Each row is a point on a tangle of strands that fork, close into loops and nearly touch. The rows are in no order.
Two points are linked if the straight distance between their rows is under 61.1. Some points are linked to none.
K902: [ -8 -22   6  -4 -10   0  -4   1 -17  13 -25 -20 -12  10  -6   7   6  -8
   8  -1   1 -31  12  18   6  -4   2   2  14   6  11   4  -3 -16 -14]
K885: [  1 -24   4   0  -2  18  14   2 -16   6  -5 -26 -12   3 -13  19  16  -5
   5   5   7 -23   2  10   6  -9  10 -11  14   8  13   7   6  10  -5]
K937: [  9  18  11  -8  -2   8   5  -2   7  -1  -2   2  -6  -6   5  14  -7  17
   0   0  12  27  -8 -11  -7  19 -14 -17   8 -22  16   4 -25   0  -1]
K788: [  3  -1   3 -11  18   1 -11   3  15 -16   2   5 -13  -4  24 -14  -1  -2
  -4 -13  -9  10  23   1 -20   3   7   5  -1  -7   7 -17   6  -4  18]
K378: [  5   1   9   2 -15  11  -1  -4 -10  11   4 -15 -24  16   5   1 -12  10
  -4 -20 -16   4  -5   2  15   1  19 -12 -11   6  -1  18 -22 -17   2]
K389: [ 11  15  -1 -20  -6  -3  19   2   3 -11   1  18  22  10   3 -14 -10   5
   1   6  17  12   7 -22 -18  -2  -7  -9  -4  -3  11  -4  -2   2   9]
K199: [-11 -20   4   6 -11   7   7 -11 -17  -5  -8  13  -4  -7 -18 -23  -7 -20
  -5   7   2  -5   3   2  -3   6 -14  -4  -6   4   7  11   4  -6 -12]
K309: [ -9  -2  -2  11 -17   0   6  -6  -9   5  -5 -12  -4   4 -22   0  11  -6
  12   4  -9 -32  -6  11  44   0 -14  -5  14   2  13   4   2   4  -8]
K583: [ -9  11   6 -17 -15  -9   8   4 -15   8 -22  -9  19  31  10 -12   3  -6
   6   6   1 -25  10  10   6 -19  -1   7   7   0  10  -3  10 -11  -4]
K874: [-11   0 -14   6  14 -20 -22   1  -9  -1   1  15  15  15  20 -16 -11   9
   7   7 -28   4  16   9   7  -1  14  21  -6   1 -30 -21  16   3   9]
K620: [ 11   3 -26  -1  11 -24   3   2  23 -16   5  17   9   5  -4 -18  -9  13
   6  -5 -10   2   8  -5   0   9  15   6  -1   9 -11 -16   8   2  16]
K260: [  6 -21  -6  28 -17   4  -2  -3 -15  -1   3  -2 -33   1 -18   0   8   0
   7  -9 -18 -17  -8  20  30  -1   6   6   9  21  -9  -2  10  -8 -10]
K23: [-22 -24   7  13  -8  11 -28  11   1   9  10   4   1   5  18  -9  12 -12
 -11  16  -6 -19  20   9   8 -14   0  24   5   2 -18 -11  11  20   6]
K683: [ -1   3   3 -15  21  14  -1   9  27   7 -10   3   7 -20   4   4  13  -8
 -14   3  35  -1   8 -23 -33  -6   7  18  12 -13   9   6   0  -1   2]
K728: [ 19   2  16  -6   1  15 -13   5  15  13   5   2 -12  -8  16   0  -7 -10
 -23 -16   1  23   3  -8 -23  13  -7  14  -1  -4  -9   0 -14   6  10]
K498: [  6  15 -13  10   0 -19  24  -4  -7 -28 -16  -3  27   6 -27  -2  -4  13
  23  -5  -9   6 -29   6  13  -1  -7 -24 -15  -3   0  13   2 -18  -9]
K424: [-13 -14   0   4  16  -7  14 -11 -17 -32   0   0  13 -15 -20   0   4 -18
   5  22   5   4  -7  -6 -13 -23 -14 -12 -27   8  -7   1  22   6 -10]
K862: [-12 -25 -11  14   3   1   2   2  -6 -20   6  -3   3 -12 -24  -5  13 -15
   3  19   6 -23   7   4   2  -6 -17  -4   7   7  -3 -11  18  20  -8]
K850: [  4   3 -12   1  19  -9   4  -3  32  -4   3  23   8 -27  -9   0  -6   8
  -5   6  20   4  -2 -26   0  14 -12   0   5  -3  -2  -2   2  22   5]
K221: [  2  12  -3 -10   0  -3   8  -7  -1   4  -9  -9   2  12   7  -1  -7  19
   6  -7  -1  -5  -1  -4  17   6   6 -11  17  -4  11   4  -7   1   4]
K463: [  6  -6 -15  14  15 -20  12  11  10 -23   0  10  17 -19 -16  16   3   8
   1  -3  18  -7  -2  -3 -14  -7  -9  -5   6   7 -14 -10  12  -2 -12]
K758: [ -9   6   6  -5  -6   6  18 -20 -25   8  -4  -6  25   3  -8  11  -7  -5
   7  15  -3  10 -15 -20  14  -8   1 -12 -15  -1  -1  20   0  -2  -2]
K626: [ -7  16  10  -2  14   2 -16 -13  21  25  -5  -8 -10 -13   6  10  -3  -1
 -12 -11   7   9   2 -16  -7  12  18  -8  -2 -14  14  21 -25 -13   4]
K733: [-12 -26 -26  21   4   2   7   4   2 -10  17   1  18   4   3 -10   2   1
   7   9 -13   1   8  -5  -5 -20  21  24  -6  11 -33  -4  33  -6   5]
K870: [ -9  -9  24  -4   7  10 -26 -18  10  11  -5 -11 -27  -4  15  -9  12  -5
  -2  -7 -19  -7  10  -5  16   7  -4  -2  19 -12  21   6 -13   9   5]
K95: [  9  -4  -3  11  -9   3  15   7   4  -1   4  -7   1   2 -17   3   3  -6
  -3  -7  11  -1 -11  -7  -1   3   8 -14  -6   8   3  13 -10 -13  -2]
K79: [ -9 -13  13   0  17   5  -9  -9   0  -4  -6  -4 -15 -16  -3  -2   9  -5
  -1   3  -1  -3   9  -5  -1   5 -13 -11  19 -14  28   0  -1  11  -3]
K220: [-27 -22  -3  16 -12   6 -13  12 -13  -5   5  -9 -11  11   5  -8  14 -13
   1   9  -9 -27  20  26   1 -16  -1  21   4   5 -13 -24  20   4  -2]
K325: [  7   5  -1  -2 -12  -5  15   9  -6 -37 -11  12   8  -5 -18   2  -4  13
   5   8  21   2  -3  -2 -11   5 -36 -21  -3 -10  18 -12  -3  11 -12]
K795: [  0  -9  24  -8  -3  15 -18   5  -1  20   4  12  -2   0  14  -9  -4 -29
 -24   2  -2  10   5   1 -19   6 -16  17  -6  -6  -6  -1  -8  -2   3]
K93: [ -1  -9  -4   7  -6   5  17   2 -16 -19   7   2  -4  -2 -19  -3   8  -7
   3   8   2  -6  -6   8  10 -10 -17  -9   1  11   1 -17  18  21   0]
K516: [  8  13  -3 -15  -2   1  22   6  10 -11   5  19   9  -6  -5  -5 -11   4
   1   9  21  26  -1 -35 -29  -5  -1  -5 -24  -1   6   2  -1   3  14]
K617: [ 14  11  -3   3 -10  -6 -13  10 -10  -7  -1  -8 -23  21  13   4   6  17
   9 -13 -23 -12  -5  28  31  -1  -5  -2  16   9  -3 -23  14  16   9]
K90: [ -8  12  -2  13  -9  -2  11 -10  -2 -12   9  -3  15   2 -24  -6  -2   7
  12  13  -9   1 -18  -5  27  12 -18 -24 -13  -8  12  10  -7  24   5]
K448: [ -2   2 -10   4 -20  10  22  -5 -11 -19 -11 -18   9  12 -18  23   2  16
  13  14  30  -8 -11   6  -1  -5  -3 -34   8 -13  18  12 -20 -13  -5]
K149: [ 13  16  11 -22  -1  -8 -19  -8  18  15  -9   0 -24  17  33 -13 -17   9
  -7 -18 -11   9  15   0  -2  10  18   0  -1   2   6   4 -22 -18  -2]
K621: [  7   8 -15   0  20  -4  -9  -8  30  23   2  12  -9 -25   2  -1  -2   6
  -9  -9   5  10   0 -25   4  13  24  19  -4  11 -17   8   2  -1   3]
K61: [ -8  -1  20 -12  -4   6   4  -9  -4   0  -5   1   8   1  -1  -2   2 -16
  -7  17  23  -1   6 -11 -30 -10 -11 -12  -1 -19  30  13  -9   1 -11]
K330: [  2  11  16  -9 -24   5 -11 -13   9  10 -14   5 -12   5   7 -24  -9   5
   0   0  -9   8  -2   6   9  25 -18  -4  15 -20  22  12 -31 -15 -11]
K607: [  1 -26   1  -9   5  17  22   9 -18  -4  -9 -21   1  -4 -17  25  17 -17
   3  12  19 -14   3   7 -21 -10   1  -6   2   6   9   3  10   6 -14]
K379: [  1 -27  -2  19   8  17   2  10  -4   2  31  -2 -10 -11   4  11  18  -8
 -10  -8 -11   1  -7  -1  -4 -22  23  21  -4  13 -20   1  23  12  12]
K268: [-19 -10  -4   7  16  -8 -32  -6   5  -5  13  14   1   6  29 -17  -1  12
   8  18 -25   1  27  -2  10   0  10  29   2  -3 -25 -20  14  16  15]
K446: [ -4  -4   2  15  11  -9  17  -5  -8 -19  -1  -6  16 -16 -26  23   3  -1
   8   2  13   8 -21 -14 -14 -16  -8 -22 -26   5   2  15   6   1 -13]
K949: [ 11   1  -3   7  -9   7  25  -1 -14  -7  26  -3   8   6 -16  13   7   3
  -3   4  -5   9 -22  -7   5 -17  -5 -12  -4   5   1  -2  12  23   9]
K716: [  3  20   0 -11 -13  -8   4  -5  -2   2 -20  -8  11  29   6 -20  -4  14
   8  -1   1 -11   3  10  15   3   0 -12  12 -11  17   4  -9 -13   0]
K348: [ 10 -18   4   7   5  15   2   8  -3  10   7  -9 -23  -4  11  12   6  -4
 -13 -19  -2   2  -4   2  -6  -7  22  11   2  19  -8   2   6 -10   4]
K887: [  8 -13 -10  12   8   2  -5  -2  12   9   3  16  -6 -19  -4  -8  -2   0
 -23  -6  14   8  -1 -10  -2  19   4  15  11   8 -24   6   3  -5  -6]
K517: [  8   0  -8   7   5 -20 -33  -6  15  -3  22  10 -14  -5  17  -3  10  11
   5 -11 -33   5  -5  10  31  14   8  12  -3  14 -19 -10  -4  20  12]
K769: [-20 -15  15 -11  16   4 -15  -1   3  14 -10   0  -1 -12  35  -6   2  -4
  -3   6   2  -8  25  -5  -6 -13  20  28  19 -13   4   0  19  -1   0]
K645: [ 13  22  11 -24   5 -15 -25  -6  25   9   5  -2  -6   5  29  -6  -4   1
   0  -9 -24  14  11   4  -2  16   3   3  -3  -9   4  -9 -20   4   9]
K427: [ 10  14  -9  -5  -6 -22  -5   9   2   6 -11   0  -2  21  14  -6 -10  20
   4 -20  -1 -10   3  23   8   4   4   7   7  15 -14  -3  -2 -26 -16]
K471: [ -3   8  -8  -7 -13   2  13  -3 -19 -25 -10  13   2  20  -9 -32 -13  -8
   7   2  -8   4   4  14   4   1 -25 -14  -3  -5   3 -16  16  -4  -2]
K444: [-13 -28 -14  11   5   7  16   4  -8 -12   6 -11  20   5   0   5  10 -15
   5  12  -8  -9   5   2  -1 -24   7  22 -12  19 -24   0  38  -4  -8]
K970: [  0   7  -3   2 -30  -7  16  -2 -30  10  -9  -2  16  25  -7  -3  -7  -8
   9  -2 -14  -9 -16  11  23 -13 -11  10 -14   7 -12   2   8  -7  -9]
K434: [  4 -11  10  -8  -8   7   4  14 -27  13 -16 -13 -21  15  13   9   0  -3
   1  -3   4 -10  13  21 -12 -11   6   5   9  13   2  -1  -2 -21 -11]
K19: [ -3  17   4  -5  16   8   2  -8   8  -4  12  -3  -4 -20 -10  21   1   3
   1   9   8  20  -8 -35  -5  -5  10 -24 -20 -16  14  10 -11  18  23]
K418: [ 13  -5  -6  -5  -2  -5 -17  18  23  -4  16  -8  -8  11  33  -9   3   5
  -8  -4 -18  -8  18  13   6   7  11  26   3   8 -16 -28   4  15  14]
K597: [ -1  -1  -7   9 -25  -4  13   9 -24  -2  -7 -10   8  22  -5  -1   2 -10
   8  -3 -14 -17  -8  24  18 -23  -1  12 -11  14 -18 -14  21 -11  -3]
K542: [-18 -28  -2  13 -10   3 -12  -2 -17   6  -5   9   5   4   6 -16  -6 -18
  -8  10 -11  -3  16   6  -7  -8   6  24 -15  12 -31   4  11 -22 -11]
K653: [ -4   2   8   4  17 -10   6   0   8 -20  -7   6   7 -22 -19  12   0   4
  -2   9  22   2  -5 -28 -22 -12  -7 -21 -28  -1  10  17  -2   1  -7]
K674: [ -4   4  23  -9  12   3 -14  -2   1  16  -9 -10 -11  -1   4   3   0  -6
  -8 -14   8   7   8  -5 -25   2   7 -11   0  -6  14  11 -23 -22  -3]
K445: [ 14   4  -6   0  -5   7  25   5 -14   7  16   8   9   0   1  15  -2   3
  -5  -5   3  20 -18 -11  -8  -3   6   0  -1   7 -14  -8  16  12   7]
K358: [ 10 -15   9   4  -8   9  -7  13 -12  19  -6  -4 -25   4  18  11  -3   0
 -12 -14   0  -2   7  18  -8   1   6  12   5  11 -12  -2  -7 -13 -12]
K660: [ -4   4 -12   4  -4   6  16 -14   4 -15 -12 -12   3  -6 -15  20  -4  20
  12  15  33  -5  -2 -16  -1   3   4 -33  15 -15  18  15 -17  -8  -5]
K200: [ 13   7 -13  -3  30  -3  -2  -3  21   1  24  16  -9 -24  -1   8   8   9
   6  -2  -9  26  -4 -23  -3  -1  14   5 -10   4   1 -13  13  26  27]
K806: [ 11  27   3 -13  11 -19 -13   3  29   5  13  -4   4   6   8   0  -7   7
   2 -11 -17  13   6   5  -2  19  12  -2 -12  -3   9  -3 -26   3  23]
K623: [  3  10   3   3 -27  -4 -10   9   5  18 -13   6  -7  14  -2  -8  -1 -12
  -4  -6   7 -26   8  33   3   7 -17  16   8   7  -2  -5 -14 -20 -20]
K665: [  5  -5  -4   1  11   7  14  10  -2   2  13  20  11 -18   1   9   1  -5
 -10   4  16  18  -5 -16 -21  -5  -1  12  -2   2 -18  -8  22  15   8]
K587: [ -8   7  -5   2  10 -22 -11   6   5 -16  -9  11  19 -12 -11  -1   4   0
  -5   3  13 -10   7  13 -12   5 -22   2   5  -8  -4  -9   3  -6 -17]
K947: [-10 -14  10  -8  15  16   6   9 -10   6  -1 -10   6  -5  19   6  11  -9
 -10   6  10 -10  14  -6  -8 -15   7  16  11   1   2  -4  19  11   6]
K177: [ -1  -7 -14   2  -3   3  13  21  14 -12   5  -1  28   0 -10  -7   7 -18
 -13   3  21 -15   5  -2 -27 -11  -6   9  -9  13  -6  -4   0  -8  -2]
K377: [ -3  -6  -5   5  -7  -8 -14  10   7   6  -8   7   1   1  -1  -5   5 -10
  -7  -2  10 -18  15  22  -9  10 -17  14  18   0  -8  -8  -3 -19 -15]
K352: [  9  10  -1  -4 -15   2  16   0 -26 -34 -17  12  -2   7 -20 -15 -11  10
  17  11   7   6 -14   8   3   3 -29 -26  -4 -11  19   0   6   1 -11]
K544: [ -5   1   3  -2  23  -4 -13   8  26  16  -5   5  15 -14   9   1   6  -7
 -15   4  13 -14  14 -10  -8   6  -1  18  16  -7   1  -7  -4   9  -5]
K938: [ -3   9  14   0 -13  -1 -10   1 -21   4  -1 -12 -15  18  -4  -2  -6  -2
   1 -13 -20   4  -8  19   6   2   0 -13 -13   5   8   5 -15 -21  -1]
K562: [ 20   3  -2  12  -8 -11 -17   1  22  -1  26   9 -14  -5   3  -2   3   5
  -4 -13 -28   2 -16  12  26  22  -5   3  -4   9  -7  -9  -6  17  13]
K705: [ 20  18 -13   6 -11  -8   1 -10  16  10  20   5   3   7  -7   6  -8  24
   8 -12 -19  12 -28  -1  28  17  26 -13  -4   7  -1  12 -19   4  11]
K292: [-12  -3  -8   4  26 -14 -13  -4  19  -6  -2  18  24 -20   3 -10  -5  -4
  -8   8  14  -4  11  -7 -16   5 -11  11   6  -4 -11  -5   6  11  -1]
K17: [ -8   4   8   1  -1   3  -5 -15   4 -10  -2   7   4 -11 -16 -24  -3   5
   6   4 -10   6  -8  -8  20  14 -21 -24  -9 -12  20  11 -11  15   2]
K929: [ 18  17  -4   8 -13  -2  14  -9  10  13  22  14   1  -1 -10  12 -14  18
  -3  -7  -5  27 -28 -13   1  13  13  -8  -8  -3  -6  10 -17  -1   9]
K930: [  1  16 -13   8  -4 -13  17  -9  -8 -20 -10   9  22   5 -23  -8  -9  18
  27   7  -9  11 -35   0  24   3  -6 -27  -8 -12   5  14  -1   9   0]
K596: [ 10  29  -1  -9   7 -12   0  13   7  -8  10 -14   7  16   1  11  -5  17
   6 -12  -4  17 -11   9 -11   7   5 -15 -12  -7  12 -11 -17   1  20]
K709: [  8   6 -11  12   7 -14  -5   3  -7 -12   8   0  -6   8   3  11   5  18
  10 -20 -24  -1 -13  17  22  -5   8  -4  10  10  -7 -16  15   4   4]
K283: [ 12  -3 -22   5   8  -9 -16   5  30 -12  22  10   0   4  14  -9  -3   6
  -6  -4 -15   1  18  10  -5  12   3  16   5   8 -21 -30   6  15  15]
K692: [ 14  -6  -4  22  12  -5   0   2   2   8   9   6  -8 -17  -9  18   7  10
  -9 -17  -2   9 -14   0   6  14  -1   2  20   6 -14   2   0   7 -10]
K416: [  1   3  18  -7 -22   8  -9   5   9  19   3 -12  -1  18  13  -6   5  -9
 -11  -2  -9 -17   6  -1  14  -4   7   5  -1   2  12   1 -21   7  10]
K365: [  2  -8  -7  21  17  -8 -10   5  15  -4  11  -6  -8 -19 -13   9  21   1
  -7 -14  -7 -15  -4   7  14  11   2  -3  13  10  -4  -3  -1  12   1]
K776: [  5   8  -2   1  -7  -6   1  11  -6 -12 -16 -12 -14  -7 -19  10   7   9
  12   6  11 -14   0  33   4  15 -31 -20  16 -18  21 -13 -12  -3 -16]
K75: [ -4 -14   7  -6  11  15  12  -7 -10  15 -14  -5  15 -11 -11  10   1 -21
  -2  13  23   4  -4 -25 -20  -8   8   7  -8   6  -8  29   8 -14 -14]
K384: [-24   5   6 -14  -4 -14  -2  -7 -16   1  -7   6  30  14  11 -15  -4 -14
   6  14 -11 -10  10  10   6 -15  -8  10   1  -6   0  -7  14   3  -8]
K985: [  4 -12  -3  18 -19   3  10  -7 -25  -5  -6 -11 -30   6 -24  -2   3   6
  15  -7 -20 -10 -17  20  39   3  -5 -14  11   6   3   6   8  -4  -5]
K387: [ -4  -9  -1  -7  19  15  16   7  24  -1  -2  -5  15 -19  -8   8  13  -6
  -7  15  33 -13  11 -31  -7  -9  10  -2   6  -5  12  13   6  11   3]
K232: [  0   0  10 -14  -2 -11 -20  -3  21  15  -9   6  -6   9  29 -21  -5  -5
 -14 -11  -6  -6  19   4 -13   0  16  20  13   1   6   0 -11 -22 -10]
K974: [ 15  13   8 -15   5   2 -14 -11  -4  20  -1  -4 -39   3  34   6 -18  17
  -2 -14  -9  22  -1  -6   9   7  15   2   3   1  -7  -6 -12  -5   6]
K483: [ -4   9  13  -6  -4  12  -3   4   3  23  12  -4  13   6   6  14   7  -5
 -12   2   3   0   1  -9   0   2   6  -5  -5  -8   5   8 -18  17  13]
K624: [-13   1 -12  -1  17 -18  15 -15 -18 -23  -2  14  22  -2 -16  -9  -7  -2
  12  18 -14  13 -13  -9   3 -11 -14 -16 -19   6  -6   0  19   4  -2]
K708: [ 16   5  -9  10 -16 -14  -9   4   6   2  -4   0 -21   9   6 -12  -6  15
  -3 -20 -14  -9  -1  28  24  14   2   6   2  16 -13  -2 -10 -16 -15]
K844: [  2   6  10  -2 -18  14  -1 -13  -2  -4  -6   6 -15   2  -4 -26 -13   5
   3   3 -18  13  -6   3  19  24 -21 -14   4 -16  18   4 -24   3   2]
K820: [ -5   7 -16 -11  24  -2  25  -4   6  -4  -5  -5   5 -17   1  10  -1  10
  19   1  13   6   5 -33  -7 -17  20  -6  -1   1   9   3  20   1  14]
K743: [  2   3  18  -7  -1  -5  -9   7   2  -4 -19  -6 -11   2   0   6   5  -1
   2   1   7  -7   8  29 -19   9 -30 -13  18 -13  25  -6 -20 -11 -15]
K791: [-16  10  -2  -7   6 -24  -6  -1 -19  -7  -5  11  28  17   9 -14 -11  -1
  10   3 -21   1   0  14   7  -4 -10   8 -10  -4 -14 -14  15   1   6]
K5: [  3  10   7  -5 -13  11   0   5  -7  14  -6 -23 -12  17   5  22   2   9
   2   6  14  -6   5  21 -13  10 -15 -15  24 -16  21   4 -29 -14  -7]
K481: [ -7  10   0  -5 -21  -6  13  -7 -22  10 -14  -7  28  14 -15  -2  -8  -8
  14   7   1  -6 -16   9  17  -1 -16  -3 -14  -5  -2  18  -5 -11 -14]
K893: [-12  -5  15  -8   7  -5 -19  -1  10  18  -4   6   9   6  31 -15  -3 -13
 -11   1  -7  -1  22  -1 -19 -11  19  27   1  -6   2   3   4 -16   0]
K652: [-20 -26   7  12   6   7 -33  -3  -7   2   8   7  -9   1  39 -17   6   8
   5  13 -15  -1  30  -4  14 -15  13  30   0  -1 -27 -11  21  14  15]
K657: [ -7  -3   9  -3   0  18  18 -13 -19  20  -1 -12  18  -3  -7  23   0 -12
  -2  12  18   8 -12 -25   1  -8   8   3  -1   0  -6  24   1   4 -12]
K750: [ -6 -28   6  -8  12  25  17   8 -13 -13   3 -13   3 -15  -4   7  16 -21
  -8   8  18  -3   7   0 -23 -17   5   5  -4   2   6   8  20  14   3]
K97: [ 11  12  -8   9  11 -19   6   5  -6 -15  17  -4   2   3  -9  16   5  14
   6 -23 -17   8 -17  16  -5  -3  11 -15  -9   6   2  -7   1   4  14]
K310: [ 14  29   2 -16   0   9  -4  -3  15   5  -2  -4 -18   4  21  15 -12  24
   1 -13   8  30   4  -2 -19  22  -5 -15  16 -20   3  -3 -27 -10   4]
K928: [-11  12  16  -8   1  -9  -6  -9 -15  11  -4  -6   4   2  -2  -2 -13   0
   1 -16  -1  22  -6   1 -12   5  -9 -12 -15  -2   5  14 -20 -19  -5]
K305: [ -4   0  -9  14 -24  -6  -5  18 -16  -4  -6  -6 -11  18  -6  -1   7 -11
   4  -1  -9 -28   5  35  19 -12  -4  22   4   9 -14 -25  18  -7  -6]
K306: [ 10  10   9   0   6  22  -9  14  17   7  10   5  -6 -19  -3  10   4 -11
 -27  -8  11  22 -13 -18 -26   8  -4   2  -7 -12  -1   1  -8  12  12]
K625: [  8  10  10 -12 -34   0 -12   5   6  17 -16   0 -14  16  10 -16  -7  -1
  -4  -1   3 -15   7  27  11  15 -16   6  13  -3  10   6 -28 -18 -16]
K460: [ -2   2  -1 -12  15   9  18   6  -6 -11   3  18  11 -21   2   4  -5  -4
  -2  19  20  28  -2 -31 -30 -15   0   3 -23  -3   1   2  25  20   7]
K443: [-13  17   2   4 -18 -11   2   3 -12  -1 -17 -19  -5   0 -23   2   6   0
  21   6   2 -29  -6  34  30   6 -15 -10   9 -12  21  -4  -3  -3 -16]
K101: [ -8 -10  18   3 -10   3 -20  -7   5  16  -2   1 -15   3  10 -14   6  -5
  -9  -7 -13 -18   6  -1  27   1   1   7   5   6   7   6 -16   6   2]
K978: [ 12  12 -11   7  -7  10  11 -10   8  -2  13   7 -13 -12 -10   9 -15  18
   6  -2  13  29 -19 -23   0  16  10 -19  -4 -14   5  14 -24  -6   2]
K83: [ 10  13 -11  -1  11  12  13  -9  19  12  21   9  -9 -21 -14  16   0  11
   8   7   6  21 -18 -38   1  -5  19 -10  -9  -6   6   2   3  23  24]
K599: [ 13  13  -2  -1  -8   9  -3  -6   3  29  15  -7 -28   6  16  15 -12  15
  -2 -18  -6  16 -13 -12   8   0  35  -1  -8  13 -13  10 -15 -11   5]
K526: [  2   6  -8  -7   3 -10   6   5  -6   0  -6  -1  13  10  13  -5 -11   8
  -2  -9   4   4   7   6 -15  -1  11  12  -2  13 -18  -6   8 -25  -1]
K405: [-17 -21   3  -7  11   3   1  -5  -5 -14 -15  -1  -1  -8  -5 -12  11 -13
   6  19  13 -22  20   5  -2   0 -18  -2  21  -8  19  -5  15  13 -15]
K452: [  1 -22 -17  22  14   6  -8   2  13   1  23   8  -1 -12   5   5   8   0
  -5  -3 -12   7   0  -4  -7 -11  37  28  -2  15 -37   1  26  -1   5]
K153: [  4   3  -2  -2 -15  11  14   7 -22   0  -5 -22  -2   7 -17  31   9  -1
   8  10  28 -10  -8  11 -17   1  -9 -23   5  -5  20   8 -27  -6 -11]
K485: [ -4  10 -11 -10  11 -23  17  -6 -23 -17  -8  17  32  12  -5 -10 -17   4
  13   5  -7  11  -6   0  -1 -10 -13   1 -10   2 -17 -10  24   3   1]
K584: [-15  -9  23  -3 -10  12 -17   4 -11  14   0   1   5   4   5  -6   4 -35
 -18   6  -2  -6   5  12 -17  -2  -9  16 -10  -1   6   2   0  -5  -8]
K615: [ 10  10  -4   9 -10  -9 -11   2  14   2  14  -1 -10  -3  -9  -1  -1  12
   0 -19 -16   4 -19  13  26  24   0  -7  -5   3  -1   8 -22  -3  -4]
K920: [-14 -27   8   6  -5  17  -6   1 -16   2  -1   2   8  -5 -10 -10   3 -32
 -13  10  -4  -8   4   5 -12  -9  -3  14 -19  14 -15  10   8 -13 -11]
K288: [  6  -1 -12 -15  14   1 -11  -5  24   9  15   8 -13 -12  13  -8   1  -1
   4  -2  -8   8   4 -22   5   6  32  15  -5   7  -4  -2  11   8  22]
K616: [ 20   0  -8  -1  -6   3 -10  16   9  -5   7  -6 -20  21  32   1   6  14
  -6 -12 -14 -11  12  18  19  -2  -1  14  18  12 -11 -31   7  10  10]
K858: [ -6   2   6   5  17   1   0  -8  16  -4  -4   8  -6 -29 -17  12  -3   2
   0   1  24  15  -8 -38 -15  -1   2 -17 -19  -9   6  18  -8  -3   7]
K315: [ -4   4  -3  -7   8   9  14 -15   0  -5  -6 -11   6   0  -3  12   1  11
  14   7   9  -3   0 -25   9  -1  10 -18  18 -13  16   7   4   7   9]
K170: [ -3  16  16  -3   4  24 -13   1  16  24  11  -9   7 -10   6  24   6 -11
 -21   6   9  10  -8 -19 -14   2   0   2  -4 -20   9   7 -17  23  16]
K175: [ -1 -11   4  -6 -24  12  11  -8 -25  -8 -17  12 -11  10 -10 -25  -8 -20
   3  11   5  -3   7  12  -1   3 -25   0   4   0  16  -2   6 -12 -15]
K983: [ -3 -20 -21  13  15  -8  12  12  12 -20  -4   1  19 -12 -16   5   9  -8
  -1   8  22 -10   8  -7 -27 -12  -2   4  -1  11 -15   1  13 -15 -11]
K346: [ -7   4  -1 -11  22 -11   7  -6  -2   7  -8   5  15  -6   5  -5  -6  -2
   4  -4   3   5   9 -18  -8  -4  18   5  -7   3  -3   9   6 -10   5]

How many points has the smallest loop of links through each point below? Write none if it is on no loop.
K288 -> none
K938 -> none
K983 -> none

A fork is a point with three links, a tip a point with one. Leave the first point through the second and follow the links. Name the first fork or tip that comes.
K260; K985 -> K315
K23; K220 -> K75
K862; K405 -> K920
K481; K970 -> K791
K902; K434 -> K444
K405; K862 -> K389
K806; K596 -> K620
K418; K616 -> K149
K83; K200 -> K365
